Points, in no order, along strands that fork, close into loops and pass close to each other.
Points whose rows are less than 40.3 apart are linked; no others are. Some points are linked to none.
rig: [  4  -1 -23  16 -18  -5  -8   4 -28  23   1  14   9   0  -1  -1 -16  10
  -3  12]
gid: [-24   7  11 -16  -4 -19  -2 -18  15 -33  -5  -4  -5  16 -15   0  21 -20
  10 -11]
tilo: [ -3  -4 -15  -5   1 -20  -2 -15  20 -45  -3  19   3  -9  -5  12 -20   7
  16 -11]
Pamub: [-22  -6  30 -24  15  29  19 -19   2   3 -11 -24  14 -19   0  10  24 -33
 -25   4]
kitas: [-16  -7   1 -19  -9 -26  -3 -15  -5 -30 -22  17   8   9 -13   6  16 -12
 -16 -10]
rapad: [-6 -4  1 -8 27 17  9 -8 -9 33  6 -3 30 -2  3  3 22 -5  4 18]
gemi: [ -3 -16   5  -6   9   0   6   4  -7  13 -12  -2   5 -18  -1  -4  19   2
 -17  12]
tigub: [-15  -4   8 -10   1  12   7   2  11 -17  11 -27  -7 -18   6   5  21  -5
 -12 -13]
Sil: [ 13   5  14  16  15  17   5  14 -20  48  -5   1   6  -1   9   3  -5   5
   2  11]
naz: [ -6  -2  -1 -20  21  11  10  -6  -1  18   3   5  26   1  -1   7  28  -5
 -10   8]
dumob: [ -8  12 -34   7 -15  -8  -4  -9   1 -29   0  22  -3   0  -4   3 -21  10
  18   2]
Vazos: [ 17  -9   6  -6   4   2   1   7   6   4  -3  -9 -28  -1  -8   5  -2   6
 -17  -5]
bulov: [  9   7  -7  13   6  -8   0  -1  23 -19  10   2 -10  14  -2  -2 -34  16
  21  -5]
Vato: [ 18 -21   1 -10   9   2   7   6   9  -3   1  18  12   6  -2   6   1  15
 -27   1]
Naluf: [-20  13 -15   5 -10 -10  -1  -2   8 -33   5  13   5  -8  -6  -6  -5  15
  22  -2]
Zekit: [ 23  10   4  14   2  12   3  22 -29  41   3  10  14  -3  19   0 -13  10
  -1   1]
pepur: [ 24   6  13   5   1  24  -7  13  20 -10   5 -18 -38  12   3 -13  -7   2
   4  -5]
zezar: [ 27   6  17  10  17  11   8  16 -16  36  -7   0  -1  24  18  -7 -15   1
 -18  -6]
pokeb: [  3  -6 -13   0   7 -10   3  -3 -28  23 -17  17  22 -14   2  11  -7   6
  -3  15]
fuvif: [-24   4   9   4  10  15   3  -3 -29  39   0  -3  15 -16  -4   3  11  -3
   6  13]
rilal: [ 20   4  -5  10  -3  -2   1  10 -19   4 -16  22  -9  28   9  -9 -35  15
 -25  -1]
vuv: [ -7 -12 -14 -14 -11 -21  -2 -15  12 -47  -9  25   9  -9  -8  13  -6  -4
  -7 -13]
nafov: [ 25   0   9   0  15 -10  -8   4  32 -21   2  -9 -20   1  -1   3 -18   6
  26 -18]
Vop: [-12 -14  15 -25  -5 -11   9  -7   3 -19 -13  14  20   2 -10   6  23 -15
 -24 -10]
sol: [-15  -3 -22   0 -10 -15  -4 -13 -17  -3  -2   9  15   0  -5 -10   9  -1
  -5   7]
denav: [  3   9 -10   3  -6   0  -5  13   7  -1  15 -22  -2  -7  19   2  23  -1
  19  -3]
lav: [-15  -1   0 -11  -6 -28  -3 -27  20 -41  -5   7  -3   4 -21  -5   8 -17
  12 -12]
duba: [  6  11  -4  28 -13   1   2  24  -5  20  14 -11  -2  16   8  12  -9  13
   6  -2]
vober: [-19   7  16 -18  -4 -24  14 -10 -18  -5 -18  -6  16  10   2   0  26 -25
  -6 -10]
dena: [ -6 -14  13 -14  -1 -16  -3  -5  18 -32   0 -11  -4 -13  -1   7  20  -5
   3 -23]
gabam: [-12  -6  -5 -14   2 -29  13  -7 -14   4  -9 -10  19  -3   2  10  21 -14
  -7  -7]
Lifa: [-15 -14  19 -26  15  13  26 -15   5  12  -5  -9  15 -20 -10   9  18 -21
 -20  -3]
Luki: [-32   7   9   1   2   0   8  -5 -26  22  -8   1  20 -10  -5  -6  20  -4
  -2  13]
kifuv: [-25   9   6   1   1  12  -1   4  -9  15   6 -16  -5  -4   0   5  24   1
 -12  15]
zev: [ 15  18   0  29  -4   4  -5  18  14  -4  15  -2 -16  26  10  -8 -17  11
  23  -4]
zenub: [ -3   9 -13   1  -8  -1   6  10   4 -19   5  12   1 -14   1  -7  -1  19
   6  -7]
fav: [  4   9 -14  11 -12   0 -11  11  -2  18  23 -18  -7  14   5   9   2   8
   9  -6]
miv: [ 15  21   8  20 -15  30  -3  29  -1  25   3 -20 -21   8  16  -1   0  -5
   0   9]
dazup: [  8  -5   3 -11  16  26   7   5   7  17  -3 -34  -5 -11  16  17  16 -13
 -19  11]
bis: [  7  -7 -36  -7  -4 -13 -17  -8  -7 -20   6  11  11   4  12   3 -16   9
   3  -4]
lomel: [ 16  -5  21  -9  21  29  18  14   9  14  -6  -5  -6  -3  -1  25   5   2
 -29   1]
dof: [-17  -1   4 -10   0  -5   0 -17  24 -27   7 -23  -2   8 -10  -3  25 -19
   3  -7]
sab: [-17  15   0 -15 -14 -21  11  -6 -32   4 -16  12  26 -13   5 -14  17 -21
   1   0]
besof: [ 10 -14  -6   3   2  -9  -5   2 -15   0 -14  19 -10  -1  -7   1 -25  21
 -25   0]
rezol: [ -4  -5 -18  -1  -1 -14  -1 -11 -34  27 -12  18  31 -17   2  -6   4 -10
   7  16]
Zul: [  5   0   4  25 -10  18  -4  13   6   5  13 -29 -20   3  13 -14  -5   3
  -2   9]
feraf: [  6  -7 -11  -8   5 -14   5   2   1   9   2 -15  -6   5  -4  16  17   2
  -7  -2]
ran: [  0   1  -2  -1  11  13  11   2 -19  29   0  12  12  -3  -8  -2  -7  15
 -11  13]
Neluf: [ 29   6  -4   7  -7   4  18  14  -3  17   4   3  -4  13   4  -9 -21  10
 -11  -3]
begus: [ -8   2 -22   4  -4 -22  -9 -22  16 -26  11  -2   7  -1  -6  -8  -9  -4
  33  -1]
Gesi: [ 20  -6   3   6  -3  -5   2  11   5   4  -8   4 -31  15 -12  -6 -15  13
 -16  -1]
Moki: [-16  15   3  21   4  -4 -15   2  19 -13  19 -13  -2  -4  -3  -7  -9   4
  46   5]
porav: [-16  -6  -4   6  -2  -6   3  -5  24 -19  11 -23 -13   8 -12   5  12  -2
   2   1]
Pigi: [ 25  -5  17   6   7   4   6  12  -6  20 -13   4 -20  11  -3 -11 -16   8
 -29   0]
lata: [-14  10  -7  -7  -2   4   7   3 -17  28  13  -3  30 -14   7   2  22  -9
   9   1]
Geno: [  8  -7  14 -15   5  25  18   8  11   7  -1  -2  -8 -22  -6  -3  15  -2
 -22   6]
kaze: [ 26   2  21  -2   7  31  13  17  12  15 -11 -10 -28  17   6  -5  -6  -9
 -32   2]
Zag: [ 19   2 -16  -6  -8   6  18  11   2  10   8  11   0   3  -1   2  -7  15
 -10  -5]
nug: [-12  -4  -1 -22   1   5  27 -15   3   8   3  -8  14 -14 -13  -4  19 -15
 -16  -3]
koleb: [ 27   1  16   8   2   0   5   3  32 -17   3   1 -32  17  -9  -7 -33   3
   2 -17]
ges: [ -3  -8  13  -6  17  10   8  11   0   7   3 -11  -6  -3  -4  26  13  11
 -24  -2]
tus: [-12   5  -1   0  -6   2  -9   6  13 -16   0  -6  -8  -2  -1 -16  27   0
  16   9]
kesus: [ 22  23  16  23 -11  26   5  27   7  14   1 -20 -28  15  25 -13 -12  -6
   0  -4]
Niz: [ -4  16 -13  33 -29  -9 -13  12   4   5  14   4  -9   9  -8   8 -19   6
  35   3]
Bili: [ -6   4   1  22 -18   3 -17  19 -12  12  10 -11   0  -4   7  -9  11   4
  11  11]
ver: [ 24  -7  18  -9   1  21  -2  11  29 -11  -1 -21 -34  -8   2  11  -1  -8
 -14 -11]
nud: [-16  -1  -7  10  -7   1  -4  -2  -4  -1  16  -8 -10  -1 -10 -18   1  12
  -5   5]
tik: [  0 -11  -9 -16   5 -17   6  -6  -2   3  -5  -4  13  -6  -6  21  17  -2
 -15 -13]
zipok: [ -4 -10 -27  -8   2 -10  -1 -22 -30   6 -14  27  16 -15   2  11 -12  -1
 -15  12]
mapu: [ -8  -1 -30  -8 -14 -21   5 -14  -5 -32 -10  20   4  -9   1   8  -9  -4
  -4  -4]
nuvak: [  7 -30  19 -11  -2   5  -2   0  12  -8   0  -6 -10 -16  -7   0  10   0
 -27  -7]
bolad: [  6   8  12  -2   8  28   4  20   6   1   9 -21 -22  -3  16   7   0   9
 -15  -8]
zabu: [ -3 -20  16  -2  26   3  11  -9  -8  26 -14   2  17 -21  -7  -8   4   1
  -9  21]
Nis: [-16  -9  -9  -5   1 -23 -10 -10   1 -28 -10   6   0  12  -8  10  13   3
  -7  -3]
denuk: [-11 -17  19 -20  17  15  -1  -5   5   0  -1  10  10  -3  -9  16  22   2
 -29   2]
dibe: [ 30 -20  12  -4  22   9  15   4   2  27 -14  10   5   9  -7   7 -18   7
 -29   3]
favud: [-17   9  -3  14 -22   1 -14  12  -2  -6  10  -1   6   1   2 -17  21   2
  20   8]
rut: [ 12  15  -6  16   2  -8 -19   3  17  -9  16  11  -3   0   3  -9 -33   3
  55   6]
gitem: [-23   7  24 -17  -2   2   4  -9  -8 -13  -8 -22   0  -5   9 -10  35 -27
  -9  -2]
mov: [  7  10 -22   5   5  -8 -12 -13  24 -20   7  20   2   3  -5  -4 -34   4
  46  13]
feno: [ 20   5 -27  18 -23  -4  -8  11 -16  14   2  17   8  14  10   5 -20   9
   3   9]
zok: [ 13  17   8  30 -15   8   3  29 -12  20   2  -1  -5  24  16  -3 -20   6
  -1 -11]
feruf: [ 16   2   4  -9  18  15  11  10 -10  29   5   4  -1   0   3   0  -5  12
 -15  -2]
pati: [-20  13   0  -3 -18 -22  10   3 -22  -1  -4  -9  17 -12  10  -7  24 -17
   9  -6]
puda: [  9  -4  -4   0  13 -21 -16   2  21 -27   3  -5  -9   0   3   7  -8  10
  23 -10]
luvof: [  8 -20  20   2  34  21  13  -2   0  29  -5 -16   8  -1   4  12   1   5
 -21  14]
tuvuz: [  1  16  -1  32  -9  -6 -15   9  15   6  11  -9 -21  12  -9   1 -17   5
  43   9]
sevip: [  3   4  -8  -4  -5  11  16  13   1   5   8   7   1 -13   3  -7   8  12
  -7   0]
Giti: [  4  -2 -19  -4   2  -8  -5   7 -10   1  -7  18  -3   5  -5   9   7  14
 -11   6]
rosap: [-20  10  -8 -14 -20 -20   5 -14 -28 -12 -25  27  24  -5   3 -13   8 -15
  -2   3]
sazi: [ -3  -2  -5 -11  -2  -9 -14  -6  19 -30  -1  12  -6   4 -12 -10  19   1
  14   2]
veso: [-19  20 -11   2 -11 -18  -4   1  -4 -15   6  -6   2  -8   0   2  20  -5
  28 -11]
biz: [ -6  -2  16  -3  13   6  -4  -3  42 -35   7  -7 -17  -8  -8   3   6  -1
  23  -1]
tipaz: [-13 -12  20  -8  26  19   9 -15  -5  24 -11 -13  11 -21  -3  -5  15 -10
  -8  18]
Kedi: [ 13  -2  -2   7  -2   2   6  11  19 -11   8 -12 -12   2   5  -9  -3  13
   4   0]
vanaf: [-20  -7  -4 -14  -1 -13   3 -17 -17  -8  -4   9  27   6  -1 -12  14  -3
 -18   4]
tuk: [  1  -1 -31   6 -17 -14 -15  -8 -20  -1  13   7  19  -6  15   4  -6   3
  10   0]
nufu: [ -5  14 -17   7 -10 -11  -9  10   6  -6  14  -7  -1  -1   9   8   8   7
  35 -11]
pon: [  1   1   3  16   5  -8 -14   4  12 -15  11 -15 -17  -5   8  -4 -10  12
  32  -6]
reri: [-19   7 -12   2  -7  -6 -12   1 -33  28   4   8  11  -5   1  10   8   4
   2   3]
Zegi: [ 16   2   4 -17  -1  22   7  12  21 -14  11  -1 -22 -12  -1   0  10   7
  -4 -11]
sigov: [  7  -5 -27   5  -9  -8  -8  -5 -17  -9 -13  27  -8  -1   2   3 -25  16
 -14  13]
fom: [ 18   8 -10  14  -8  -7  -9   9  -1   5  -3   8 -28  14  -6 -12 -17  12
   8   1]
Reb: [-18  -1   3   6   7 -20  -9 -10  23 -32  -4   3 -15  -6 -21   5  -4   3
  19  -4]
sigo: [ -5 -14  18 -12   5  35  -6  -1  13 -10   0 -26 -14 -17   5   6  17 -12
 -30   6]
mune: [  2   2 -35   5 -19 -10 -30  -7  -8 -13   3  21  -2   5   4  -9  -7   3
  20  15]
rog: [-12  -6 -14   7  -8 -10 -15 -12  -1 -17  16   2  -5  -1  -6 -14 -10  20
   1  -5]
Ludov: [-24  17 -26   9 -31 -24 -22 -16 -15 -22   2  14  16   3   5   3  -6 -16
  30   2]
todaf: [ 12   3 -13  -4  -2  -1 -11   1  26 -26   2  15 -16   6 -13  -7  -4  10
  18   3]
tem: [ 26  14  -1  19 -13   5  -1  27 -27  26  -7  24   5  10  17  -5 -24   9
  -1   2]
lud: [ 15   9   3  10  21  -7  -8  -1  35 -19  10  10 -11  15 -15   3 -45  11
  30   1]
Tozos: [-29  13  16 -13  -2   2  12 -12 -22  16  -1 -21  21   0   6 -13  28 -35
  -2   6]
buz: [-35   6   7   2  -4   9   5  -1 -13   4  -2   3   8  -2  -8  -9  25  -1
  -9  16]
gelok: [-14 -18  30 -12  39  21  15 -30  11  17 -19   5  28 -13 -16   8  17 -15
   5   5]
gugo: [ -1  -3  10  15  24  12  -1   4 -21  47  -4   7  29  -2   3   7  -4   9
  12  19]
nepop: [ 10 -11 -12   0 -10 -18   2  -7   5 -20  -8  10 -18 -17 -15   3 -16   7
  -4  -9]
pimif: [ 12 -17   5 -11   5 -14 -17  -3  26 -28   6  -6  -7  -5  -2   8   7  -3
  10 -17]
bosid: [ 21  -9   8   6   7   0  -2   7  35 -16   3 -10 -22  23  -5  14  -3   9
  -3  -7]
Ziz: [ 14  21   6  31  -7   1  -8  26   0   6   6  -3 -11  40  16  -7 -26  11
  11 -10]
mumuf: [ -2 -23  24 -18   2   8  -2  -5   6  -1  -8 -10  -2 -21  -3   0  31 -17
 -25   4]
rarur: [-26  15   6  -6 -10 -16  -2  -2 -10 -15   0 -13  10   3  11  -4  31 -16
  16  -8]
detov: [-21  -3  26 -28   7 -15  16 -14 -15  -6 -22   5  21   3  -7   5  22 -19
 -20 -10]
nakav: [ 29  19  -9  11  -5  -7   6  10  13 -13  -6  20 -16  38   8 -12 -43   3
  -4 -18]
nok: [ 29  -3   4   4  21   9   3  11 -21  35 -13  17   5  19  10  -1 -21  10
 -17   5]
supu: [  5  -9  -1 -14  -3  -9  -2   0  11 -19  -4   8  -2  -9  -8  -6  23   2
  -7  -1]
geg: [-16  -8  35 -32  29   7  13 -30  -9  12 -17   6  27 -10  -8   2  20 -30
  -5  -9]
lod: [  9   0 -16   2   0 -11  -7  -1  10 -23   4  13 -12  11  -1  10 -28  20
   2 -12]
rapur: [ 33 -19  29  -7  14  15   6   9   2  16 -10  10 -10   9  -2  -3 -15   4
 -35  -4]
vilu: [-14  -4  -9  -8 -11 -30  -1 -16  -2 -20  -5  -8   1  -9  -6 -10   6 -13
   7 -12]
kan: [ 33  11 -11   8   5  -8  -1  -2  21 -20  -4  21 -15  28   5   0 -47   5
  16 -14]
bage: [ 28  17 -16  28 -16  -6 -10  10  -2   1   5  13  -5  33  16  -7 -41   1
  21 -11]
Vive: [  6   4 -19   3 -10  -9 -10   6  -2   3   1   7 -14  10  -5   2  -2  10
   8   6]
Resu: [-28  10   0  -7  -7   8   6  -4 -15  17  18 -20  25  -3   9  -4  27 -17
   2   0]
gofo: [ 17  -7  10   5  36   6   3   2 -18  36 -20  18  12   3   0  11 -16  14
  -5   8]
bos: [-18  17  -6  27  -6 -10 -21  -2  12 -12  15   5   4   5 -12   3 -17   5
  51  11]
pegu: [ 18  20 -15  23  -1 -12 -10   0  14 -15  -4  18  -6  15   5   9 -51   3
  41   8]
Kivo: [ -2   5 -10   3   0   0 -12   6 -18  28  15  -8   0   6   0  11  14   0
   2   3]
Rab: [-13   5   9   7  -2  18  -3  11 -24  34  11  -5   9 -15   9  -7   3   7
   2   8]
desak: [ 26  15 -18  10  -6  -6  -3   5 -10  -1 -10  23 -17  29  11  -3 -42   8
 -10 -11]
timos: [ 27   6  21   1   5  16   0  14  12   6  -7 -10 -41  23   1  -9  -8  -1
 -17 -12]
kem: [  2   8  -1   8  10  13  -2   1  38 -18  18 -30 -22   7  -3   4  -4   2
  17   2]
Kal: [ -3  -5 -14   6 -12 -19  -1  -5   3  -7   7 -17  -8 -13  -2  -8   4  -6
  13  -8]
Zomep: [-28   3  22 -12  18  12  13 -22 -15  18 -10 -14  23  -9   0  -6  22 -23
  -6  10]
bivu: [  2  10   4  13 -10   4  -9  22 -30  32   6   3  11 -12  13   0  -7  14
   4  -1]
Donu: [  3   3 -23  18  -8 -13  -4  -6  13 -14  16  -2   3   3   1  -4 -21  11
  31   0]
sini: [ 12  -6   1  -1   8  -7  -6  10  20 -14   2   2 -12  15  -6  26   1  14
  -6 -10]
Fige: [-11 -15  -1 -19  15 -12  -2 -14 -17   0 -20  17  25  -3  -2   4  15  -1
 -20   7]
Rami: [ 13 -29  20 -19  26   2   3  -3  -4  16  -5  10   6 -15 -10  12   0   9
 -26  -3]
galu: [ 25 -21   4  -9  17  12  19   4  10  18   1   3  17   0  -1   1  -2   7
 -26   7]
tos: [ -9  13 -19  28 -17 -11 -24  -4   5 -14   6  19   6   6   0   9 -31   5
  46  14]
defel: [-12  -6   3  13 -13  -2  -9   6  -8   2   4 -27  -4 -14  12 -13  23  -5
   8  12]
fad: [-13 -13  23 -21  16  37   5  -5   8  -3  -7 -23   3 -24   5  19  16 -16
 -28   6]
Ruro: [-24  -6  19 -22  21  -6  16 -27 -20   9 -25  25  34 -10 -13  -2   4 -14
 -13  -3]
tis: [ -3  13 -16  24 -39  -3 -10   6  -7  14  22   3   4  -6  -4   6 -17   4
  24  -4]
piziv: [ 12   6   7   0   9  24  12  20  -1  21   7 -14  -3   2  12   3   2   7
 -13   0]
pora: [ -2  -6  -4   7  -5 -19   1  -6  22 -21  -6   0 -24 -10 -21  -5 -14   9
  16  -4]
Piz: [-21  -6  16  -2  16  23   3  -1 -10  19  -4 -27  -3 -13   3   4  15  -7
 -18  18]
lev: [  4  -4   6  11  -1  -2   2  12 -18   6  -4   9  -4  -7   0 -11 -13  21
 -16   6]
ninip: [ -5  -9 -25 -14  -5 -11   5 -19 -13 -11  -7  23   8 -10  -7   9 -10   2
 -20  -2]
kenof: [ -4 -27   8 -15  15   2   9 -17  -8  11  -1   6  13 -14 -15   3  -1   6
 -24  -5]
gosak: [  2  -2   4  16  -8   4  -4  11  -8  12   6 -10 -19  -1   0 -15  -8  14
 -11   7]
gumif: [  1  22  -2  10 -12  26  -1  25   4   9   9 -20 -22   2  10   3  11   2
  12   7]
Teze: [ 17 -17   7  -5  -4  -8   2   5  19 -14  -1   0 -27 -14 -16   8 -11   8
  -8 -18]
goge: [ -2   7 -34  11 -25  -4 -10  -5 -15 -20  -5  24 -12  -3   3   8 -30  11
   9  13]
Dalu: [-24  13 -21   1 -20 -16   4 -10  -6 -30  -6  16  14  -3  -3  -1   2  -2
   7  -5]
vonef: [ 15  16  -4  19 -18   9 -21  22   2   5  20  -4  -7  11  13  -7  -6  13
  31  -3]
sav: [ 20  17  14  16   9  14  -1  15  27 -10  10 -11 -26  19   9 -12 -23   6
  21  -8]
vidob: [-18  11 -16  14 -35 -13 -12  -2 -13   2  18  -3   8  -9  -3  -6  -1  -3
  24  -6]
Lig: [ 17   6  -7  22  -8 -14 -11  10  15   0  -2  -7 -27   8  -7  -9  -9   4
  31   9]
zovo: [ 12 -11  23 -16   2  31   4  12  25  -6   4 -11 -19 -11  -1  25  12  -5
 -26 -15]
zogo: [-25  -1  26 -24   1  15   8 -13   4 -12  -9 -29   4  -7   3   2  27 -34
 -23  -4]
loned: [ -2 -11 -11 -15  13   1   5 -14 -14  16   4  17  13  -4 -10  -1  -7  12
 -22   5]
guz: [-22  14  -9   1 -23 -30  -2 -17  -7 -20  -6   2  11  17  -4 -16   8 -24
  32  -4]
gez: [ 17   9 -21  30 -29   1 -17   6 -12  -1   7  25  -4  24  16  -5 -48   6
  12   2]
Vit: [-10   5   5  -2   4  22  -1   9   3  -4  12 -29 -21 -14  12   2  15   5
  -8  -3]
rogad: [-26   1  29 -18  28   4  22 -30 -14  19 -18   2  33  -3  -3  -9  17 -30
   7  -1]
Laf: [-17  10   7   4   0   5  -7   0  30 -29   5 -10 -18  -7  -4  -7  15   0
  24   3]
Gib: [ -2  -8 -17 -21  -8  -4  16 -14   2  -1   6   7  15  -6 -17  -7  12  -8
 -15  -3]
sege: [ -4 -10  14 -16  -4  15   2   1  26 -23   8 -14  -9 -15  -5  19  19  -9
 -16 -14]
pav: [ -1 -19   5 -22  -9  -6   3  -7  19 -25  -1  12   8   0 -14   5  25  -8
 -15 -10]
pufat: [ 20  -9  23 -16  11  36   8  16  13   9   0 -14 -24   0   1  25  -1  -7
 -36  -6]
daruk: [  5   2 -14   5   8 -13  -9 -15  22 -36  -5  20  -6  -5  -5   5 -38   7
  26   7]
dos: [  0  -8 -23  -8  -7  -2  11  -9  15 -10  14   0   6   4 -12  -3   3   4
  -5  -8]
nas: [-13   6 -33   4 -24 -15 -21 -19 -16 -28 -10  24   4   5   7  -3  -1  -9
  16  12]
galam: [-32   3  15  -5  14 -10  12 -23 -27  15 -21  12  30  -8  -6  -8   9 -11
  -6  11]
sofer: [ 11 -15 -10  -8   6  -7 -10  -5 -21  24   0   7  10 -12   2 -18   9   2
  -2  10]
Fogil: [-18   9 -19  17 -30 -21 -24 -16  -7 -10  13   1   9  -1  -4  -8  -9  -7
  41   1]
fena: [  8  -1  10 -10   0  24  12  17   9   0   6   3 -16  -8  -3 -12   9  16
 -16   3]
seke: [ 30  -9  10   3   5 -12  -8   1  28 -24  -4   9 -26   7 -10   4 -31   5
   9 -16]
Loru: [-11  -4   0  -1  -9 -10   1  -6  -3   2  -1 -23   1 -11   1  -6  23 -12
  -1   2]
soz: [  7 -14 -11  -7  -2 -12  -3   2   9 -27   1  14  -2   5  -4  22  -7  15
 -14 -13]
gitu: [ 33  11  -4   1  -1   2  11   9   9  -5   5   8  -9  26  10  -9 -24   9
  -9 -19]
zusa: [  0 -11 -10 -14   7  -7   5 -16 -17  23  -8  11  25 -17  -6 -15  10  -9
  -5  10]
Bobon: [ 14  18   9  16 -11   4  16  29   5   4  -4  -4 -24   3   8  -8 -15  13
   0  -8]
Natid: [-16 -10   7 -24  15   8   1 -10   3   0   5  -4  16   6  -5   7  32  -9
 -21  -2]
Vad: [-19   5 -26  -1 -21 -16 -12 -13 -26  -2  10  10  25   5   5  -6   3  -3
   7  -2]
nema: [-21  10 -12   5 -10 -21  -4 -19  11 -27   8  -5  12   9  -4 -20   5 -16
  29  -3]
para: [-27  11  -6   5 -21 -11  -9  -4 -34  17  10   4  25  -4   3  -1   9  -7
   9  -2]
sote: [ 27  -3  23   5  24  25  11   9  -6  39 -10 -11  -5  14  13 -13 -11  -3
 -25   8]
sazis: [-21   4  -8  -9 -15 -33  -2 -20 -17 -24 -12  -2  11  10   0 -14   5 -21
   4 -13]
Kat: [-12 -11  16 -12   5  -7   9  -5  -6   0 -13 -14   1 -22  -3   0  25 -12
 -17  -1]
tez: [  2  -6  11   6  32  22   2  -7 -11  45  -3  -7  15  -4   1  -1   8   0
  12  24]
Seki: [  0   4 -17  19 -39   1  -9   4 -24  27  19  10  11  -7  -1   2 -19   5
   6   3]
vupu: [ -9  -9   3 -11   4   3   7  -4  -5  -3  13 -13  22 -10  11 -19  21   1
 -14   2]
kovid: [ 30   7 -18  16 -14  -5 -10  10  -5  12  13   4   0  24  12 -10 -21   5
   9  -1]
Kez: [  9  17 -13  33 -19  -6 -18  11   8  -3   6  16  -5  18   3   6 -33   6
  38   8]
nuv: [ -3 -13  -3 -10  12 -10  -8   0 -16  -4 -21  21   8  -5  -4  15  11  10
 -17   3]
kadak: [  2 -14  17 -17  25  42   1  -2   4  14  -6 -22   3 -22  17  11  10  -9
 -24   9]
Kuru: [  6   5   1 -12   8  21   6   2  -5  25   4 -25  -4 -23  11   2  20 -11
  -4   7]
tezi: [ -2  18   1  24 -16  18 -16  27  10   7  19 -11 -15  12  12   3   5   5
  26   6]
zudug: [ 12 -10  17  10  22  31   8   4  -5  36  -1 -26  -1  -3  15  -1  -5   0
 -18  20]
dovif: [-23  -4   3 -12  -6  -9   6 -16  -7 -16  10  -8  20   6   3 -20  20  -8
 -10  -8]
bimup: [-18   9  15 -20  -9 -17  11  -7  -4 -18 -13 -13   2  -1   4 -10  31 -28
   1 -12]
ler: [ -7 -22  21 -25  32   1  10 -27   2  18 -20  13  30 -17 -16   9  15 -22
  -3  -1]
bazab: [  2 -19  28 -11  32  28  16   0   8  20  -9  -2   9 -10  -8  20   5  -1
 -23   8]
nutef: [  6 -12   4   3   4   4  -2   1  37 -17   7 -24 -23   6  -7  10  11  -1
   3  -2]
paze: [ 21  19  11  16  -2  14  16  32   7  11  -6 -11 -21  25  18  -5  -9  -1
 -13  -8]
neve: [ 15 -23  13 -12  15  -2  -5   1  -9   6 -14  21  -6  -6 -10   8 -15  15
 -30  -4]

A piece is two or more points that can be reached from each other along the links. Count, over all rows, the pieces, the separate loops (a circle has one, a figure eight two, a Y none), the forks (points with three links) and the tips (points with one).
pieces -> 3
loops -> 0
forks -> 34
tips -> 40

How many points has the smallest loop of links through each point below? Write - if it is on no loop.
zovo -> -
Rab -> -
Ziz -> -

A fork is a point with three links, a tip a point with one. Leave the first point through the second and follow the links. Name the first fork or tip that comes.
zev, Ziz -> Vad
zovo, sege -> besof
besof, neve -> zovo
